Each row is a point on a landscape with many valleys, with its height.
From any point a ball takes the steepest step (drop divided by distance) to one of its 2 nearest points. It stops when none of these is lower. Distance is the straight distance between rows; heights are no part of it.
latib h=67.6: |  -6 | -20 |  -6 |   1 |   1 |  -4 | -16 |  -2 | -17 | -23 |  21 |  -8 |  25 |   2 | -40 |  14 | -12 |  22 | -23 |  38 | -19 | -35 |  10 |   3 |  -6 | -11 | -49 | -37 |   3 |  39 |
tutad h=70.7: | -26 | -29 |  -2 |  19 | -21 | -10 |  26 | -11 |   3 | -38 | -10 |   2 |   5 |  31 | -11 | -55 | -12 | -37 |   7 |  -5 | -31 | -14 |  20 | -21 |  38 |  20 |  21 |   8 |  -6 | -25 |
Gere h=17.1: |  -4 | -50 | -23 | -24 |  -4 |  55 |  14 | -34 |  33 | -13 |  12 |  43 |  14 | -23 | -33 |  11 |   9 | -16 |   4 |   4 |   8 | -15 | -23 | -21 |  40 |  -7 | -21 | -27 | -26 |  -9 |
pepos h=35.0: |  19 |  17 |  10 |  12 |   2 | -26 | -39 |  30 | -50 |  15 | -30 |   6 |  13 | -16 |   2 |  37 |   5 |  37 | -44 |  -9 | -17 |  30 | -30 |  33 | -26 |  10 | -49 |  14 |  -6 |  14 |
purom h=86.3: | -10 | -39 | -20 |  24 | -14 |  46 |  12 | -13 | -19 | -26 | -31 |  44 |  21 |  19 | -47 |   2 |  -5 |  -4 | -12 |  -3 | -18 |  -2 |  14 |  -4 |  33 |  -3 | -80 |  14 | -34 | -15 |
tozo h=63.6: | -33 |  -5 |  12 | -30 |  11 |   6 |  26 |  17 |   0 |   7 | -38 | -24 |  -6 |  36 |  14 | -45 |  -4 |  13 |   0 |  48 |  17 | -10 |   9 | -43 |  -5 | -11 |  59 | -31 |  18 |  26 |
mis h=14.6: | -19 |  11 | -10 |  24 | -20 |  -3 |  17 |  26 |  15 |  13 |  26 | -40 |   1 |  13 |  25 |  -3 |   2 | -52 |  10 |  -7 | -18 | -12 |  21 | -36 | -26 |   9 |  12 |  -6 |  12 |  -5 |
luf h=89.7: |  16 |   7 |  13 |  83 | -25 |   0 | -27 |  -2 | -34 | -22 |  -7 |  18 |  21 |   5 | -60 |   8 |  -5 |  -7 |   5 | -17 | -26 | -10 |   0 |  26 |   2 | -35 | -99 |  37 |  11 | -18 |
Gilu h=57.6: | -16 | -21 | -22 | -25 |  14 |  -4 | -23 |  50 |  -5 |  22 |  -1 | -27 |  -6 | -27 |  47 |   5 |   5 |   2 | -35 | -12 | -34 |  33 | -51 |   1 | -20 |  -2 |  -9 | -32 |  -5 |  21 |
Desug h=22.9: |  -6 |   5 | -19 |  11 | -34 |  -4 |  11 |   7 |  21 |  19 |  -3 | -19 | -22 |   4 |  53 | -21 |  -5 | -36 |  13 | -34 | -16 |  28 |   5 | -19 | -22 |  28 |  30 |  23 |   3 | -13 |
fum h=75.1: | -28 |  15 | -12 |  -1 |  -7 | -27 |  17 | -19 |   2 |  46 |  43 | -21 |  25 |  14 | -39 |  12 |   6 |  19 |  41 |  31 |   4 |   8 |  29 |  49 | -11 |  -2 | -18 | -12 |  -2 |  -4 |
Kidu h=67.2: | -12 |  -3 |  23 | -43 | -27 |  29 |  37 | -21 |  28 |  25 | -28 | -14 |  13 |  40 |   2 |   2 |  19 | -15 |  16 |  26 |  -5 |  15 |   7 |   5 |  13 |   4 |  33 |  11 |  -5 |   1 |
Domed h=49.0: |  25 |   2 |  17 | -43 |   2 |  25 |  -3 | -56 |  32 | -15 | -32 |  49 |   5 |   4 | -12 |  10 |   6 |  22 | -21 |  15 |  42 |  -5 |   6 | -49 |  17 |   5 |  32 |  -2 | -23 |  11 |
tisit h=65.7: | -45 |  -5 |   7 | -47 |  -1 |  18 |  27 |  -8 |  29 |  31 | -27 | -18 |   3 |  55 |   9 | -25 |   4 |  -7 |  26 |  43 |  19 |  -3 |  21 | -20 |   8 |   3 |  53 |  -8 |  -6 |  -2 |
Bifeb h=58.1: |   7 |  -1 | -23 |  16 |  -8 | -31 |  -8 | -11 |   9 | -29 |  25 | -34 | -13 |  15 | -41 |  17 | -14 |  12 |   6 |  23 |   1 | -64 |  42 |  21 |   1 | -34 |   2 |  21 |  19 |  -4 |
bobe h=22.7: | -17 | -28 | -21 | -25 |  21 |   6 |  -3 | -19 |  23 |  -7 |  25 |   8 |   1 | -44 | -27 |  11 |  21 | -23 |   2 |  23 |  14 | -18 | -17 | -22 |  25 | -10 |   3 | -58 | -10 |  -6 |
luzi h=46.3: |  -6 |   6 |  -1 | -39 |  28 |  -4 | -28 |  40 | -10 |   9 | -60 |  -7 | -35 | -18 |  54 | -10 |  13 |   1 | -25 |  -5 |  21 |  38 | -27 | -32 |  -9 |  -7 |  41 |  -6 |  -2 |   0 |
kug h=41.9: |  56 |  31 |  12 | -23 | -21 |  -3 |  18 | -52 |  37 |  28 | -18 |  24 |   3 | -14 |  15 |  36 |   5 |  14 |  15 | -13 |  36 |  37 |   1 |  -3 |  -3 |  21 |  37 |  28 |  -7 |  18 |
beva h=28.0: |  49 | -12 |  19 | -17 | -13 |  -2 |   3 | -28 |  20 | -19 | -14 |  41 | -23 | -45 |  24 |   8 | -11 |  16 |  -7 | -51 |  38 |  21 | -48 | -24 |  24 | -11 |  56 |  20 |   3 |  16 |
zud h=70.5: | -13 |  13 | -11 | -14 |  17 | -63 | -37 | -14 | -13 |   1 |  14 |  -2 |   6 |  15 |  23 | -42 | -25 |  27 |  -1 |  -1 | -23 |  23 |  29 |  26 |   0 |  30 |   0 | -21 |  -7 |  14 |
zoko h=39.4: |  29 |   4 |  27 |  36 |   0 |  14 |  29 |   0 | -28 | -21 |  53 |  15 |   5 | -36 | -14 |   6 |  15 |  -6 |  15 | -27 |   4 |   0 | -17 |  23 |   4 |   2 |  -7 |  10 |  19 | -21 |
Geb h=31.1: |   2 |  10 | -37 | -23 |   2 |  12 | -29 | -25 |  39 |  57 | -50 |  12 |  -5 |   3 |  19 |  27 |   8 |  17 |  -7 |  -4 |  -4 |  39 |  -6 |  19 |  -3 |  31 |   0 |  22 | -31 | -27 |
pomo h=28.4: |   6 |  -1 |  12 | -20 |   6 | -22 |  15 | -23 |  31 | -15 |  41 |   0 |  -3 | -50 | -33 |  36 |  25 | -26 |  -4 |   4 |  40 | -36 | -14 | -38 |  40 | -30 |  44 | -39 |   0 |  11 |
voti h=76.7: |   4 |  33 |  37 |  56 |  21 |   6 |  49 |  28 | -44 |  -4 |  21 | -36 | -22 |  36 | -23 | -32 |  10 |  14 | -16 |   3 |  -6 | -41 |  22 |  23 |   1 | -22 |  27 |  21 |  40 | -46 |
vulo h=68.6: |   2 |   3 |  34 | -24 |   0 |  28 |  39 |   4 | -13 |  25 | -18 |  -1 |   3 |  21 | -14 |  12 |  26 |   1 |  24 |  21 |   1 |   8 |  -8 |  47 |  17 |   3 |   9 |  36 |   1 | -19 |
gavo h=29.0: |  -3 | -14 |  -5 |   1 |  -8 |  -4 | -16 |  22 | -24 | -13 | -41 |   3 | -30 |   4 |  39 | -13 | -21 |  17 | -28 | -31 | -16 |  21 | -32 |  27 |  -8 |   4 |  11 |  53 | -11 | -23 |
zatiz h=28.5: | -10 |   4 |  23 |  -8 |  -2 | -20 | -31 |  36 | -23 |  26 | -51 |  -5 |  22 |  20 | -31 |  23 |  21 |  18 | -53 |   6 | -45 |  20 | -26 |  24 |   0 |   8 | -51 |  -4 | -11 |   9 |
fek h=65.3: |  34 | -32 |   5 |  -2 | -14 |  -2 |  12 | -18 |  -8 | -47 |   2 |  -2 |  24 |  -3 | -16 |   7 |  -5 |  25 | -31 |   4 | -31 |  -1 | -13 |  16 |  -7 |  -3 | -26 |  -8 |   6 |  46 |
giv h=62.6: | -18 |  11 |  -4 |  36 | -26 | -44 |   1 | -16 | -10 | -20 |  54 | -49 |   4 |  37 |  -3 | -16 | -27 |   2 |  11 |   8 | -26 | -48 |  35 |  19 |   5 |  -7 |  12 |  -3 |  16 |   3 |
Nad h=69.0: |  -1 | -20 |  -2 |   7 |  -5 |   3 | -23 | -26 |  -5 | -13 |  48 |  21 |  38 | -18 | -56 |  33 |  -4 |  10 |  19 |  26 |   4 | -19 |  -1 |  20 |  11 | -20 | -65 | -27 |  -2 |  10 |
matek h=44.8: | -14 | -18 | -16 |  52 | -22 |   8 |  -6 |  -9 | -27 | -16 |  50 |  25 |  25 | -16 | -10 | -16 | -17 | -14 |  14 | -26 | -25 |  17 |   5 |  10 | -14 |  21 | -76 | -16 | -12 |   0 |
Zosi h=74.0: |   1 |  12 | -13 | -17 |  11 | -15 | -14 |  20 |  11 |  59 |   0 | -24 |  15 |   4 |  -9 |  31 |  14 |  26 |  11 |  19 | -18 |  16 |  -6 |  61 | -13 |   1 | -31 |  -7 |   8 |  10 |
rin h=77.7: | -11 |  -5 |  13 |  51 |  12 |  -8 |  40 |  42 | -27 | -42 | -31 | -23 | -16 |  36 |   8 | -85 |  -6 |  -4 | -22 | -30 | -29 |  -8 |  17 |  20 | -10 |   0 |  10 |  38 |  14 | -22 |
lemor h=47.3: |  49 |  -9 |   5 |  -6 | -13 | -22 | -17 | -34 |  31 | -51 |  -3 |  10 | -29 |  -8 |  -4 |   3 | -31 |  10 |  -9 | -20 |   5 | -45 |  -3 |  -6 |  35 | -12 |  42 |  29 |  21 |   7 |
babir h=76.3: |   9 | -24 | -47 | -28 |  41 | -24 | -29 |   0 |  37 | -14 | -32 |  -4 | -11 |   7 |  38 | -57 | -11 |  61 |  -8 |  -3 |   6 |  34 |  21 |  12 | -52 | -11 |  16 |   3 |  14 |  13 |
nimi h=28.8: |   5 |   9 | -28 |   3 |  12 |  36 |  20 |   6 |  11 |  55 |   3 |   6 |  -2 | -33 |  -6 |  34 |  30 | -18 |  25 |   1 |  28 |  28 |  -2 |  24 | -36 |  13 | -32 |   2 | -16 | -11 |
nutum h=57.4: | -50 |  31 |  11 | -17 |  28 |  10 | -15 |  38 | -25 |  26 |   0 |  -5 | -10 |  18 |  12 |   3 | -16 | -10 | -11 |  30 |  15 | -37 |  10 | -33 |   3 |  17 |  11 | -36 | -14 |  10 |
pemig h=54.7: | -10 |  18 |  11 | -10 |  16 |  -1 |  10 |  64 | -22 |  42 |  -4 | -45 | -13 | -14 |  49 |   2 |  29 | -14 | -19 |  -7 | -27 |  36 | -46 |   2 |  -9 | -10 |  16 | -33 |   8 |  16 |
gisi h=79.6: |   0 |  23 |   8 |  58 |  24 | -33 |  22 |  30 | -30 | -27 |  11 | -31 | -22 |  30 |  -2 | -63 |  -6 |   7 | -14 | -15 | -10 | -32 |  42 |  24 | -12 |  -3 |  13 |  27 |  28 | -26 |
fuda h=34.0: | -12 |  12 |  -9 |  29 | -21 | -13 |   2 |   1 | -17 |  17 |  13 | -16 | -30 |  20 |  71 | -58 | -41 |   1 |   8 | -20 | -33 |   7 |  -5 |  -2 |   2 |  29 |  38 |  -6 |  16 |   6 |
Fimal h=74.3: |   5 |  40 |  59 |  45 |  12 |   2 |  59 |  -3 | -51 |  -7 |  62 | -38 |  -7 |  32 |   0 | -17 |  12 |  12 |   8 |   6 |   9 | -24 |  15 |   6 |  20 | -19 |  53 |  -1 |  39 | -51 |
doko h=13.9: | -20 | -19 | -30 |  -1 |   8 |  27 | -26 |  39 |   1 |   5 |  -9 |   0 | -41 |   8 |  45 | -17 | -37 |   0 |   7 | -21 | -17 | -21 | -18 |  13 |  -5 |   6 |   7 |  29 |   3 | -20 |
gesag h=60.9: | -47 |  -2 |  17 | -29 |  33 | -16 |  15 |  46 | -16 |  -5 | -21 | -23 |  21 |  40 | -12 | -32 |  -2 |   6 | -26 |  52 |   5 | -24 |  14 | -48 |  -2 |  -6 |  34 | -49 |  -2 |  29 |
Zim h=27.9: |   1 | -22 |  22 |   0 | -30 |  46 |  21 |  18 |  29 | -14 |   8 |  -1 |   3 | -14 |  -7 |  42 |  27 | -66 |   9 | -33 |  -4 | -19 | -29 | -28 |  26 | -17 |  -7 |  18 |  -4 | -17 |
Peko h=24.1: |  10 | -16 |   7 |  22 | -22 |  16 |  20 |  21 |  34 | -15 |  48 | -24 |  12 | -33 | -24 |  39 |  37 | -59 |  18 | -21 |  -5 | -13 | -12 | -20 |  -7 | -37 | -26 |  -5 |  19 |  -6 |
gutip h=72.3: |   9 |  37 |  66 |  13 | -10 |  13 |  61 | -14 | -37 | -11 |  31 |  -6 |  -6 |  15 | -10 |  -8 |  10 |  -1 |  17 |  12 |  24 | -18 |  -2 |  -8 |  40 | -10 |  68 |   3 |  22 | -18 |
moko h=38.0: |  46 |  13 |   4 | -18 | -14 | -35 |  -8 | -33 |  20 | -17 |  14 |   2 | -24 | -27 |  28 |  -1 | -20 |  10 |  11 | -17 |  13 |   4 |  -7 | -18 |  30 |  -5 |  68 |  -5 |  24 |  21 |
zok h=27.7: | -25 | -13 | -45 |  18 |   0 |  -4 | -13 |  18 |  16 |  14 |   2 | -17 | -32 |  36 |  50 | -62 | -57 |  10 |   7 | -14 | -34 | -33 |   4 |  20 |  -3 |  19 |  11 |   4 |   6 |   9 |
Ledo h=70.4: |   5 |  34 |  37 | -17 |  16 |   2 |  40 |  -1 | -29 |   7 |  -4 |  -2 | -19 |  11 |  -1 | -19 |  17 |   4 |  26 |  21 |  39 |   6 |  17 |  15 |   9 |  -1 |  54 |  21 |  16 | -20 |
pefo h=78.9: |  30 | -28 | -40 | -15 |  18 |  -1 |  -1 | -13 |  34 | -15 | -30 |   4 |  -5 |   2 |   2 | -23 |   3 |  23 | -13 |  -4 |   5 |  19 |  23 |  14 | -38 |  -7 |  -2 |  28 |   3 |   4 |
nilu h=51.4: | -22 |  27 |  34 | -34 |  28 |  10 |   2 |  58 | -30 |  34 | -44 | -12 | -12 |   0 |  38 |   9 |  32 | -14 | -19 | -11 |   5 |  44 | -32 |  -1 | -11 |   6 |  17 |   1 | -18 |  -5 |
zed h=73.4: | -20 |  -5 | -32 | -28 |  35 | -36 | -29 |   2 |  11 |  12 |  -6 |   6 | -10 |   7 |  30 | -59 | -29 |  36 |   5 |   8 |   2 |  19 |  17 |   2 | -10 |  16 |  27 | -26 |   1 |   9 |
Pused h=47.4: | -21 |   9 | -17 |  33 |   4 | -14 | -30 |  -3 | -30 |  14 |  25 |  27 |  19 |   3 | -17 | -18 | -22 |  17 |   8 |  -7 | -13 |   9 |  22 |  34 | -16 |  26 | -73 | -14 | -14 |   2 |
dem h=84.6: | -14 | -39 | -15 |   0 |  -4 |  42 | -25 |   2 | -10 | -35 |  -4 |  38 |   1 |  -3 | -19 |  11 | -20 | -20 | -12 |  -1 | -10 | -33 |  -9 | -25 |  29 |   3 | -40 |  -1 | -22 | -15 |
lub h=32.6: |  13 |  -7 |  21 | -12 |   4 |  18 |  25 |  -4 |  38 | -20 |   1 |  19 | -13 | -45 | -22 |  25 |  30 | -55 |  -2 | -30 |  37 | -16 | -17 | -45 |  28 | -13 |  33 |   2 | -10 |  -6 |
piv h=32.0: |   8 |  17 |   7 | -13 |  29 |  24 |  22 |   6 | -19 |   8 |  11 |  17 | -12 | -56 |  19 |  20 |  29 | -20 |  14 |  -6 |  45 |  35 | -15 |  -8 | -22 |   8 |   7 | -10 | -12 |  -1 |
Bubav h=40.0: |   5 | -10 |   6 | -38 |  13 |  14 |  -1 |   2 |  14 |  -1 | -44 |   0 | -38 | -27 |  50 | -20 |  16 |  -7 |  12 |   8 |  35 |  21 | -34 | -49 |  11 | -14 |  66 | -30 |  17 |   3 |
Gisal h=40.7: |  22 |  20 |   8 |  21 |   6 |   1 | -12 |  34 | -57 |   3 | -43 |   8 | -29 | -20 |   7 |  21 |  -1 |  18 | -54 | -17 |   0 |  13 | -28 |   6 | -22 |  11 | -13 |  37 |  -5 |  -3 |
Revog h=73.0: |  16 |  29 | -27 |  -7 |   5 | -13 | -34 | -21 |  29 |  59 |   0 | -15 |   4 | -28 | -18 |  69 |  15 |  18 |  11 |  32 |   6 |   2 |  -5 |  29 |  -5 |  -1 | -17 | -18 |   5 |   3 |
Der h=70.0: |  32 |   3 |  12 |  45 | -44 | -12 | -12 | -34 |  12 |   4 |  38 |  16 |  44 | -25 | -67 |  50 |   3 |   1 |  26 |   3 |   1 | -11 | -10 |  23 |  -4 | -37 | -73 |   1 |  20 |  21 |
lito h=36.7: |  13 |  19 | -13 | -33 |   1 |   8 | -21 | -25 |  24 |  31 | -36 |   8 | -21 |  -8 |  48 |  13 |  -7 |  21 |  14 |   0 |  13 |  38 |  -6 |   6 |  -5 |  19 |  38 |  21 |  -7 |  -8 |
Refit h=80.7: |   0 | -16 | -21 | -30 |  26 |  11 | -17 |  12 |  25 | -14 | -45 |   5 | -12 |  17 |  -2 | -11 |  10 |   1 | -18 |  11 |   9 |  -2 |  27 | -21 | -19 |  -1 |   2 |  16 |  -6 | -14 |
zin h=50.4: | -41 |  19 |  -6 |   2 |  23 |   2 | -39 |  11 | -28 |  14 |  32 |  33 |  -2 |  17 |   9 | -16 | -34 |   1 |  29 |  -9 |   1 |  -3 |  27 |  26 |   2 |  34 | -37 |   6 | -25 | -23 |
Vuse h=76.0: |   0 |  -2 | -36 |  15 |   0 |  -6 |  13 | -27 |  14 |  43 |   9 |  11 |  32 |  14 | -57 |  11 |  13 |  14 |  40 |  21 |  13 |  11 |  47 |  54 |  -9 | -10 | -61 |  20 | -15 | -17 |
lizo h=3.6: | -20 |  16 |   3 |  27 |  -7 | -11 |   3 |  55 |  -8 |   5 |  -5 | -33 |  -7 |  37 |  20 | -21 |  -9 | -22 | -26 | -13 | -37 | -22 |  18 | -24 | -21 |  11 |  -6 |   5 |  14 |   4 |
dig h=35.5: |  26 |  24 |  38 |  -4 |  20 |  20 |  24 |  16 | -46 |  -5 |  40 |  -3 |  -4 | -45 |  19 |  25 |  26 | -10 |   9 |   2 |  22 |  11 | -34 |   0 |  10 | -15 |  26 | -21 |  15 |  11 |
kal h=42.3: |   6 |  -7 |   2 |  51 | -31 |  28 |  16 | -11 | -12 | -11 |  57 |  28 |   4 | -27 |  -7 |   9 | -10 | -26 |  28 | -42 |   0 |   0 |  -9 |   6 |  -6 |  10 | -47 |   8 |  -4 | -12 |
buli h=45.5: |  26 |  15 |   0 | -17 | -17 |  12 |  13 | -65 |  20 |  21 |  -6 |  29 |  13 |   3 | -25 |  32 |  -2 |  20 |   2 |  20 |  25 |  -5 |  14 |  -5 |   9 |  19 |   2 |   1 | -22 |  12 |
lumak h=50.0: |   0 |  -3 |   3 | -57 |  16 | -16 | -24 | -19 |  48 | -36 |  14 | -15 |  13 |  10 |  23 |  25 |  -1 |   1 |  19 |  29 |  29 | -19 |  23 | -43 |  -1 | -25 |  59 |  -9 |   6 |  17 |
luver h=67.8: | -57 | -25 |  -4 |  -5 | -11 |  16 |  34 |  -9 |   7 |   6 |   1 |   6 |   8 |  50 |   2 | -58 | -24 | -24 |  34 |  23 |  -3 | -20 |  27 | -16 |  29 |  19 |  31 | -10 | -15 | -16 |
fifi h=25.6: |  -3 |   5 | -43 |  -5 |  18 |  31 | -21 |  18 |  14 |  48 | -30 |  17 | -12 | -23 |   9 |  43 |   8 |   9 |  -1 | -13 |  18 |  32 | -10 |  20 | -35 |  16 | -38 |  27 | -28 | -20 |
niv h=52.2: |  15 |  -3 |   7 | -48 |  25 |  14 |  -7 | -33 |  34 | -34 |  -5 |  16 |  10 |  -9 |  -1 |  11 |  12 |  14 |  -7 |  27 |  51 |  -8 |  16 | -58 | -13 | -22 |  40 | -22 |  -6 |  24 |
lote h=62.8: |   3 | -49 |   1 |  -9 | -17 |  12 |   5 |  -3 |  -6 | -60 |  11 |   2 |  31 |  -4 |  22 | -10 | -13 |   2 | -32 | -12 | -33 |  25 | -21 | -19 | -21 |   5 | -19 | -19 |  -8 |  47 |
Zatus h=34.3: |  30 | -25 |  14 | -29 |  -2 |  22 |  27 | -18 |  43 | -15 | -19 |  26 | -28 | -47 |   9 |  -3 |  18 | -10 |   9 | -24 |  47 |   7 | -45 | -35 |  21 | -20 |  62 |  -1 |  11 |   4 |
sez h=60.2: | -12 | -37 | -17 | -14 |  -1 |   0 | -16 |  31 |   6 | -22 |   9 | -22 |  16 | -20 |  24 |   1 |   7 | -21 | -33 |  -8 | -35 |  23 | -23 | -33 | -30 |   5 | -19 | -39 |  -3 |  30 |
Zakis h=70.9: |  43 |   9 |  14 |  35 | -48 | -11 |   0 | -29 |  15 |  21 |  11 |  22 |  41 | -29 | -39 |  60 |  21 | -12 |  13 | -30 |   2 |  21 | -29 |  14 |  -6 |  -5 | -56 |  16 |  -1 |  12 |
zizuk h=54.0: | -67 |  47 |   1 |   0 |  14 | -30 | -41 |  21 | -27 |  38 |  41 |  -5 |   6 |  29 |  -3 |   2 | -35 |  14 |  16 |  19 |  -1 | -29 |  25 |   6 |   8 |  22 | -19 | -37 | -16 |   1 |
dite h=54.1: |  45 |   9 |  -2 |   6 |  -2 | -18 | -21 | -28 |   1 | -31 |  10 |   5 | -21 | -11 | -29 |  35 | -20 |  25 |  -6 |  11 |   9 | -54 |  12 |  24 |  17 | -15 |   2 |  25 |  20 |   7 |
nivog h=88.3: |  17 |  -4 |  13 |  52 | -16 |  17 |   0 |  -3 | -44 | -36 | -21 |  18 |   4 |  11 | -44 |   4 |  -9 |   7 | -24 | -12 | -19 | -24 |   0 |  26 |   8 |   0 | -64 |  38 |  -5 |  -1 |
Kogi h=19.7: | -16 |  18 |  15 |  15 |  -8 | -32 | -25 |  38 | -21 |   9 | -37 | -17 |   3 |  35 | -24 |  -8 |  -6 |   5 | -49 |  -5 | -51 | -13 |   6 |   5 |  -2 |  12 | -41 |  -1 |  -2 |  13 |
Kunik h=66.7: | -15 |  21 |  15 |  31 | -20 | -56 | -16 | -18 | -35 |  -4 |  33 | -23 |  10 |  26 |   7 | -28 | -23 |  13 |  -9 |   6 | -43 |  -8 |  17 |  26 |  17 |  19 | -13 | -23 |   9 |  15 |
Dugav h=74.2: | -17 | -34 |  -3 |  21 |  -2 |  -9 |  24 |   2 |  -9 | -52 | -39 |   4 |  -3 |  33 |   3 | -89 | -18 | -11 |  -5 | -18 | -22 |  13 |  18 |   3 |   5 |  13 |  13 |  22 |  -5 | -11 |
Ruda h=45.4: |  14 |  15 |  14 | -43 |  12 | -33 | -30 | -15 |  15 | -23 |   4 | -13 | -10 |   8 |  49 |  -4 | -19 |  12 |  29 |  18 |  20 |   7 |  19 | -28 |  11 | -12 |  69 |  -4 |  21 |  12 |
foz h=20.9: | -18 |  10 |  10 |  45 | -30 |  -1 |  21 |  20 |  12 |   7 |  58 | -46 |  23 |  -5 | -23 |  20 |  32 | -48 |  19 |   0 | -15 |  -4 |   9 | -23 | -24 | -30 | -27 | -21 |  24 | -13 |
Nitiv h=76.9: |  16 | -35 | -41 |   1 | -10 |   9 |   6 | -19 |  22 |  26 | -21 |  15 |  39 |  17 | -33 |  12 |  19 |  13 |  13 |  -3 | -20 |  33 |  20 |  45 |  -2 | -11 | -73 |  30 | -20 | -12 |
favi h=71.9: |  38 |  34 |  -1 |  21 | -27 | -23 | -28 | -35 |   3 |  55 |  -6 |  14 |  21 | -34 | -24 |  70 |  16 |   9 |   8 |   5 |   2 |  19 | -30 |  20 |  -2 |  17 | -33 |  -3 |   1 |  11 |
lolu h=36.0: |   6 | -13 | -32 | -35 |  30 |  30 | -13 | -21 |  36 |   9 | -13 |  25 |  -5 | -56 |  31 |  19 |  28 |  -6 |  -1 |  -7 |  38 |  45 | -23 | -25 | -24 |   6 |   7 | -21 | -33 |  -9 |
komu h=82.9: | -11 | -16 |   9 | -12 |  17 |  18 | -26 |  16 | -20 | -54 | -10 |  23 |   0 |  15 | -11 |  -3 | -16 | -13 |  -7 |  13 |   9 | -36 |  22 | -29 |   8 |   7 | -10 |  10 | -10 | -10 |

Call two points neighbours if one is among the 2 nearest of the other. Go from one point of each pair to the other, from neighbour to neighbour, staying as low as possible. Name the highest point that can't be avoided.
fifi and Gere -> niv
doko and lizo -> fuda
beva and doko -> Zatus
lizo and Gere -> lub

Where does a ball stop that starts at each point below?
niv -> fifi
komu -> moko
zud -> moko
Zim -> lizo
